Points, in no order, along strands that fork, close into loops and pass close to each other.
In the rows, zero is written as 128.
Points whose rows are less than 56.1 apart are linked; no others are. Some points are linked to none.
j108: [128  84 130 163 118 127 121 108 164 101 136 144 131 180 117]
j714: [118 134 122 137 136 153 113 129  83 109  76 136 137 152 150]
j327: [147  88 107 152 123 113 115 160 153 171 146  98 109 117 184]
j453: [124 105 113 133 129 128  92 135  87 152  71  98  97 145 202]
j913: [146  92 123 174 133 147 130 120 163 106 146 124 146 174 129]
j28: [122 163 161  81 127 117 165  85 156 104 160 148 135 121  35]
j89: [111 147 150 102 127 129 139  90 125  79 104 170 129 157  61]
j21: [120 134 148 109 103  97 142 107 160 120 151 164 122 121  61]
j263: [123 122 121 148 145 167 113 121  79 100  65 128 145 176 155]
j691: [125 119 126 131 100  89 121 157 150 168 164 138 118  87 138]
j730: [142 118 121 155 118 121 134 151 160 147 177 125 144 103 136]
j954: [114 119 117 133 128 138  94 132  69 132  59 117 111 153 185]
j84: [127 151 158  90 106  97 159  95 170 125 165 155 126 110  40]
j892: [133 106 113 141 108 100 114 161 147 169 150 118 110 100 169]
j553: [152 107 109 169 164 193 126 121  93 106  75  96 155 191 156]
j772: [129 103 139 147 106 104 130 113 175 114 163 154 129 147  89]
j654: [119 191 154  88 189 161 176  88 116  84 179 117 177 111  74]
j438: [102 128 128 104  89  79 101 147 110 154 112 151  88  99 144]
j76: [104 108 125 121 102  88  97 140 118 148 103 141  89 125 162]
j873: [108 166 160  77 136 131 157  78 132  74 116 161 132 150  41]
j88: [171  71  94 171 146 148 123 150 159 162 143  72 117 143 175]
j947: [148 125 112 164 157 182 129 136 100 114  95 106 157 160 156]
j490: [108 140 118 121 122 137  96 144  61 132  67 127 116 129 174]
j69: [117 156 131 112 118 114 134 146 115 136 137 149 130  87 115]
j638: [148 154 124 152 151 162 149 148 131 126 162 115 170 100 138]
j186: [125  87 138 157 108 112 124 106 179 103 151 151 124 172 101]
j424: [123  60 128 159 118 116 104  98 164 107 107 134 106 205 145]
j236: [106  66 135 143 107  96  98  93 157 104 100 157  95 201 130]
j589: [115 148 148 103 118 116 140 104 138 102 127 167 128 131  67]
j761: [144  96 116 167 137 150 125 129 145 117 127 116 142 164 146]
j281: [112 198 161  43 168 138 183  82 126 106 168 117 151 104  48]
j176: [117 133 127 116  94  83 121 155 138 165 152 147 111  79 128]
j125: [140 140 123 150 135 138 138 151 137 135 160 125 155  98 137]
j355: [117 169 162  74 132 125 165  83 142  87 137 152 132 133  35]
j166: [125 180 153 112 180 165 169  88 127  74 170 125 177 126  81]
j3: [ 98 103 140 117  95  90 110 105 140 107 101 174  96 166  97]
j936: [117 198 155  67 182 151 178  89 117  98 179 113 168  98  65]
j282: [119 108 134 135 103  98 121 124 157 126 141 155 118 135 110]
j35: [123  78 123 155 124 125 106 112 143 117 102 128 111 185 155]
j19: [ 95 145 122 107 108 120  89 143  54 133  62 137 104 119 169]
j713: [ 97 151 135  93 101 105 110 130  89 121  83 164 103 116 112]
j658: [139 101 105 134 132 121  93 148 100 182  86  68  78 117 224]
j128: [151  94  97 142 137 127 106 159 120 188 112  68  88 112 214]
j582: [155  89 100 159 134 132 117 156 148 165 137  86 112 130 186]
j942: [173 131 103 175 169 192 148 159 125 129 145  84 170 125 156]
j229: [122 171 145  84 111 102 149 128 137 147 158 151 129  69  77]
j628: [135 115 116 153 153 179 113 121  73 107  56 113 147 185 165]
j976: [107 172 129  92 108 111 115 152  78 140 102 153 115  77 129]
j246: [160 139 131 165 141 149 159 131 172 121 209 111 176 111 112]
j636: [ 99 127 142 103 102 104 116 109 119 101  90 176 107 152  87]
j65: [115 194 159  45 152 127 176  88 132 118 163 126 142  95  45]
j300: [111 143 125 106  96  85 112 162 110 165 130 146 103  72 141]
j265: [142 165 133 143 158 160 159 132 137 111 175 119 178  98 117]
j506: [155 155 135 155 157 158 161 125 160 112 207 112 183 102 111]
j615: [ 98 142 142  91 104 104 120 117 107 107  87 174 104 133  88]
j991: [125  68 122 138 129 112  90 103 127 142  74 103  81 180 198]
j196: [119 190 157  44 128 113 168 104 135 134 150 138 132  79  49]
j933: [121 160 139 103 114 106 139 137 129 139 149 153 133  81  95]
j446: [158  92  94 152 146 144 114 156 118 173 112  69 105 128 198]
j131: [125 110 118 143 124 130 109 139 113 132 100 126 118 146 164]
j576: [169 105 112 179 135 150 144 153 177 145 194  96 158 116 142]
j639: [122 182 151  61 112 100 158 119 135 148 153 148 126  67  60]
j322: [181 118  96 181 163 188 149 163 137 144 154  76 162 125 157]
j307: [ 97 154 127  99 104 110 102 146  68 134  79 150 103 104 143]
j614: [119 137 115 130 115 115 110 168 101 161 117 122 114  92 173]
j491: [118 159 126 114 118 123 122 149  97 134 117 145 130  92 135]
j765: [135  99 107 135 136 131  93 136  90 166  73  78  88 140 214]
j688: [ 99  82 138 128  97  89 105  99 152 108 105 168  93 180 110]
j22: [178 104 103 180 149 169 146 160 162 145 175  84 156 124 150]
j523: [160 152 115 160 164 179 150 154 124 127 152 101 175 105 148]
j425: [139 127 120 159 144 163 132 133 123 109 119 124 155 151 142]
j521: [122  93 117 147 125 127 104 127 122 128  92 124 112 164 168]
j371: [111 105 129 128 103  94 107 133 135 134 118 151 103 133 135]
j135: [156 107 122 171 123 129 138 146 180 142 196 115 152 114 129]

How many points has the smallest loop of links through each point below? Write - if it is on no loop.
j22: 9
j21: 7
j35: -

A piece is two or more points that can be reached from each other along the links. Count, over all rows, the pieces, the separate loops (a circle has one, a figure eight two, a Y none), the forks (points with three links) and the tips (points with one).
pieces: 3
loops: 2
forks: 3
tips: 5

A fork is a point with three links, a tip a point with one. Leave the first point through the second and follow the links. Name the first fork or tip that comes.
j76, j438: j582
j65, j281: j166
j22, j322: j638
j424, j236: j307
j553, j628: j714
j236, j424: j131

Name the points in between on the shortest way along the links from the first point to the second, in order.
j490, j229: j19, j307, j976, j491, j69, j933
j765, j691: j658, j128, j446, j582, j327, j892
j425, j263: j947, j553, j628
j265, j322: j638, j523, j942
